A landscape with many peaks, sampled at points; each row gives a point and its height.
From any point a climber steps to the highest of the 6 points nearest to it. It stops when none of these is higher. Distance is the straight distance between rows; heights are no part of it.
<640>: 43,-9,20,-47,7,0,-21,39,1,17,-14,-5,4,-1,3,-28,22,37,-59,19  (h 371)
<155>: -26,-12,-18,22,25,33,30,-38,-3,-23,4,-31,13,6,-32,20,-39,-20,38,-7  (h 504)
<294>: -32,-7,-10,13,12,31,-1,-7,0,7,-23,-21,3,-5,-18,5,-21,-2,23,4  (h 383)
<639>: -3,5,-41,13,13,-34,19,12,-10,13,4,-3,25,21,13,9,0,-23,12,14  (h 481)
<31>: -9,-1,-20,24,14,35,12,7,-36,0,-17,-32,23,-26,4,19,-8,-2,38,46  (h 419)
<24>: -47,-4,-49,43,14,24,32,-42,-49,-30,28,-35,10,-34,-6,30,-9,2,40,31  (h 604)
<305>: 13,-14,18,-29,-16,-17,-12,-20,44,3,1,20,-24,32,-33,2,-14,-33,-11,-44  (h 438)
<941>: -43,21,3,29,-19,2,-22,20,3,44,-11,9,31,-10,31,-25,15,31,-17,11  (h 282)
<716>: -9,11,8,-3,-19,-35,-18,-3,17,16,14,65,9,22,24,-2,21,-3,7,-33  (h 529)
<978>: 35,20,41,-23,-10,2,-35,29,3,8,-19,-25,-31,-16,31,-58,47,78,-73,1  (h 730)
<753>: 14,-28,-37,11,33,28,61,-36,-30,-64,34,-49,-7,-14,-34,38,-22,-40,27,-2  (h 614)
<681>: -24,30,-47,37,10,-23,34,10,-28,3,8,-2,33,-6,19,6,12,-8,34,31  (h 471)
<898>: 44,32,81,-15,-39,-42,-57,9,12,-9,8,51,-74,2,18,-38,36,35,-13,-49  (h 731)
<896>: 50,-25,-36,-21,28,-17,43,-17,22,-24,11,-12,-7,33,-37,20,-34,-53,7,-13  (h 622)
<809>: 24,-22,-17,-8,14,27,12,-6,-8,-12,-17,-38,13,3,-21,23,-20,-29,10,15  (h 582)
<750>: -40,-24,-14,13,-6,24,-14,-26,29,6,-12,2,3,27,-24,5,-32,-22,27,-24  (h 447)
<680>: -19,5,26,8,-18,26,-40,21,2,28,-29,-11,7,-13,5,-32,5,43,-16,1  (h 222)
<442>: 40,6,64,-38,-8,2,-42,14,20,6,-13,-15,-44,-3,-3,-31,23,48,-64,-8  (h 444)
<130>: -20,10,40,10,-20,-6,-30,8,19,23,-32,29,-14,-9,1,-32,17,43,-25,-23  (h 260)
<692>: 52,-7,7,-52,-4,-46,6,23,15,-5,11,36,-11,32,-5,8,11,-13,-39,1  (h 499)
<668>: -12,2,-22,19,8,6,9,16,-14,23,-7,-9,13,-7,17,7,-1,4,7,34  (h 436)
<1000>: -10,37,5,12,-14,-43,-6,41,-21,33,27,52,27,7,74,-23,40,24,-5,18  (h 677)
<703>: -38,13,-21,35,2,-2,-2,6,-6,30,-10,3,16,-7,20,6,-6,6,23,30  (h 403)
<407>: 50,32,71,-29,-29,-12,-46,23,21,-9,-6,5,-69,-7,26,-55,34,53,-51,-17  (h 433)
<971>: 58,11,70,-26,-32,-63,-45,6,-7,1,28,67,-59,4,32,-13,34,17,-9,-37  (h 450)
<109>: 9,-33,1,-15,-4,31,-12,16,25,17,-34,-18,-4,4,-36,16,-27,-17,-5,-9  (h 537)
<49>: 84,-38,-24,-32,35,18,60,-7,0,-58,21,-50,-1,-3,-44,45,-27,-70,12,5  (h 568)
<936>: 42,-30,-29,-23,31,27,46,-8,7,-45,-4,-42,-6,10,-40,28,-36,-49,11,6  (h 628)
<113>: -47,-2,-53,52,23,-27,45,-52,-24,-30,45,-22,-6,5,-27,27,-14,-11,42,-6  (h 592)
<981>: 15,-31,-2,-35,8,21,-2,-23,52,-8,-26,-1,-22,26,-59,14,-36,-39,6,-43  (h 567)
<187>: -37,6,-34,31,15,12,18,-3,-20,5,-7,-20,17,-4,-2,26,-7,-13,30,36  (h 468)
<948>: 18,7,-35,13,6,-3,11,29,-34,17,1,-16,36,-17,27,7,1,10,12,48  (h 428)
<565>: 27,13,70,-18,-43,-15,-45,-4,31,0,3,27,-64,-8,-6,-46,10,30,-28,-47  (h 331)
<762>: 15,36,73,-1,-52,-29,-45,-5,14,-4,-10,35,-62,-9,26,-38,33,42,-16,-45  (h 410)
<950>: 2,-3,5,7,3,55,-16,24,-3,8,-29,-30,5,-31,-2,9,-19,1,3,32  (h 312)
<308>: -26,-12,-55,31,35,-2,39,-64,-11,-44,45,-15,-12,6,-32,32,-36,-28,59,-28  (h 587)
<742>: -77,1,-27,29,25,48,19,-69,-31,-47,12,-35,5,-37,-29,41,-39,-15,57,-6  (h 540)
<51>: -22,32,45,2,-27,5,-32,14,-3,24,-14,5,-10,-19,30,-55,26,70,-49,-13  (h 700)
<184>: 18,-23,-37,1,23,5,40,-34,7,-38,17,-31,-6,15,-44,19,-35,-46,24,-24  (h 612)
<191>: 8,-18,-42,18,27,6,39,-27,-22,-23,21,-29,8,-3,-28,24,-10,-26,29,20  (h 557)
<600>: -16,10,-54,45,17,-19,39,-6,-50,-1,12,-17,26,-22,28,15,16,14,25,60  (h 448)
<612>: 34,-18,-4,-29,24,61,21,-5,4,-42,-30,-47,11,-8,-34,31,-39,-50,12,12  (h 524)
<470>: -17,46,-7,25,-7,-34,5,43,-29,45,15,23,47,-6,67,-24,24,29,-11,46  (h 597)
<698>: 5,5,10,-14,0,-12,-22,43,-12,33,-7,4,14,-17,33,-31,24,57,-49,27  (h 308)
<414>: 47,-16,-19,-37,-2,-41,31,11,17,-7,9,14,8,37,-11,9,5,-42,-15,-20  (h 561)
<7>: 38,-24,32,-45,-2,15,-16,9,25,7,-27,-14,-14,7,-45,-2,-14,0,-36,-5  (h 464)
<405>: -53,25,-31,44,14,-13,5,-20,-1,11,10,14,18,3,7,8,-7,-8,50,-5  (h 449)
<697>: -14,-22,-32,10,24,36,45,-48,-30,-49,13,-54,3,-30,-20,30,-26,-35,36,23  (h 613)
<304>: 2,-1,43,-31,-29,-10,-30,0,32,11,-9,30,-27,17,-20,-19,5,3,-32,-38  (h 305)
<61>: 44,22,58,-36,-27,-44,-45,27,5,-3,16,36,-32,-6,34,-37,38,46,-41,-2  (h 307)
<844>: 4,-8,-14,4,1,1,13,12,9,16,-16,0,7,13,-14,9,-12,-8,-7,-3  (h 466)
<947>: 8,5,28,-16,-16,-25,-13,25,10,10,13,30,10,10,5,-14,28,7,-24,-6  (h 536)
<893>: -31,27,30,17,-36,-33,-31,7,-11,26,11,73,11,-1,51,-20,46,33,2,-33  (h 527)
<176>: 45,-37,9,-41,17,39,7,7,13,-3,-32,-29,2,15,-37,26,-26,-28,-24,5  (h 569)
<6>: 66,6,48,-42,-3,-15,-33,39,-1,10,-6,-12,-39,-13,18,-38,34,60,-77,20  (h 517)
<903>: 65,-37,1,-54,22,66,23,2,26,-52,-19,-64,-4,-4,-52,43,-51,-68,7,13  (h 427)
<239>: -3,3,0,15,4,24,-15,37,-16,18,-24,-13,17,-19,16,-14,14,24,-32,37  (h 290)
<485>: -55,-1,-23,26,21,65,24,-45,-29,-38,-15,-36,15,-42,-14,29,-21,-11,56,30  (h 512)
<438>: -62,1,-23,36,9,10,3,-46,8,3,-10,-3,3,13,-19,5,-24,-18,44,-16  (h 372)
<221>: 37,-15,-37,-22,22,-9,37,2,-3,-14,9,-19,13,24,-21,14,-15,-40,5,12  (h 584)
<376>: -24,-13,-32,14,21,4,16,-15,1,7,7,-8,3,13,-21,14,-22,-25,43,-14  (h 484)
<11>: -67,29,9,45,-18,9,-29,13,0,49,-20,22,16,-24,40,-30,17,40,3,-5  (h 309)
<620>: 19,-25,-5,-17,16,21,9,-8,12,-3,-22,-12,-2,16,-44,19,-31,-34,4,-16  (h 665)
<576>: -19,-14,-9,-8,-13,-11,-7,-20,37,7,0,26,6,39,-22,6,-14,-22,8,-41  (h 421)
<824>: 23,-7,43,-10,-20,18,-32,28,-1,31,-29,-15,-8,-13,15,-31,19,52,-56,16  (h 432)
<285>: 22,-7,23,-38,-17,-54,-17,-2,31,-9,23,69,-15,16,16,0,16,-21,-8,-35  (h 400)
<847>: -50,-4,8,22,-14,29,-30,0,19,28,-16,5,-7,-3,-8,-12,-10,21,-10,-15  (h 37)
<421>: -7,-24,2,-2,10,43,-11,-27,37,-11,-27,-9,-8,14,-56,25,-41,-39,17,-15  (h 670)
<55>: -11,-11,-34,26,16,-18,41,-42,6,-25,32,-16,-8,29,-34,17,-34,-34,36,-37  (h 549)
<522>: 22,11,49,-11,-31,-51,-29,15,3,9,11,62,-23,4,40,-26,40,35,-29,-24  (h 314)
<250>: 48,-2,31,-40,-9,-51,-17,40,13,7,15,29,-1,12,25,-8,39,5,-52,3  (h 416)
<953>: 22,-4,-9,-32,4,-11,5,0,26,2,3,7,-1,30,-17,9,-11,-34,-11,-22  (h 515)
<140>: -38,26,-7,33,-23,-48,-19,9,-11,35,25,53,29,11,52,-17,38,11,17,-8  (h 580)
<846>: -36,29,37,-3,-36,-20,-35,16,12,28,0,43,2,6,22,-29,31,33,-10,-6  (h 321)
<1027>: 40,-6,-24,-16,7,-11,29,28,-8,5,-3,-10,19,10,1,18,-10,-21,-7,25  (h 542)
<390>: -28,-3,27,-6,-42,-1,-34,-8,41,30,-19,29,-26,7,-17,-22,-1,15,-15,-36  (h 164)
<999>: -17,15,-20,17,8,-19,-4,32,-24,33,6,8,29,5,44,-14,20,15,-1,47  (h 516)
<93>: -62,32,11,42,-29,-17,-16,3,-3,43,8,59,34,-6,74,-16,46,33,13,-6  (h 469)
<1002>: -51,-17,-35,40,18,19,16,-62,-7,-32,12,-13,-8,7,-37,24,-39,-16,65,-28  (h 473)
<510>: -7,23,20,-5,-15,-46,-9,21,-20,27,24,66,18,8,48,-3,36,0,-15,-4  (h 774)
<596>: -58,20,14,21,-25,-6,-17,3,13,44,-5,51,12,3,28,-14,9,20,10,-21  (h 306)
<610>: 28,5,-1,-15,3,-27,3,50,-9,24,5,-1,23,3,31,-10,25,12,-39,28  (h 405)
<338>: 41,11,44,-49,-24,-50,-30,20,21,-2,12,59,-28,6,10,-13,32,14,-35,-30  (h 318)
<793>: -38,24,-26,48,2,0,7,36,-31,36,-7,-7,38,-23,43,-15,22,24,1,50  (h 508)
<994>: 27,-28,-10,-19,14,30,18,-12,25,-24,-9,-24,-14,26,-44,30,-39,-55,10,-11  (h 715)
<395>: 2,-11,3,-9,19,83,4,-43,10,-61,-13,-52,2,-19,-31,34,-39,-38,30,15  (h 354)
<733>: -34,-24,-46,30,31,14,41,-59,-38,-71,48,-56,4,-27,-32,41,-21,-23,50,-12  (h 713)
<426>: 26,17,27,-23,-13,-27,-22,43,-16,30,6,33,5,1,47,-36,44,42,-41,15  (h 327)
<288>: 50,-39,-35,-10,39,10,66,-26,-26,-77,36,-50,-8,-14,-37,31,-21,-50,19,17  (h 565)
<293>: 6,-3,16,-7,-6,3,-12,25,4,28,-14,-6,13,-3,19,-21,10,26,-30,12  (h 375)
<251>: -15,17,9,9,-6,13,-27,32,-20,37,-23,-4,22,-28,43,-36,23,64,-40,27  (h 394)
<922>: -32,1,-18,3,20,75,30,-31,-22,-61,-1,-52,17,-46,-18,33,-33,-18,38,38  (h 513)
<744>: -46,21,-53,59,15,-16,29,-33,-30,0,16,-11,9,2,10,20,2,-6,48,16  (h 532)

Call two points neighbours if one is among the 6 nearest of the other. Go from one point of each pair to the other, from neighbour to neighbour, staying as high as possible. Name the lowest point that can't be avoided.
<733> / <994> => <753>
<510> / <733> => <692>
<978> / <898> => <407>

For each start below, name the point where the climber stops.
<239> => <510>
<31> => <733>
<703> => <510>
<639> => <994>
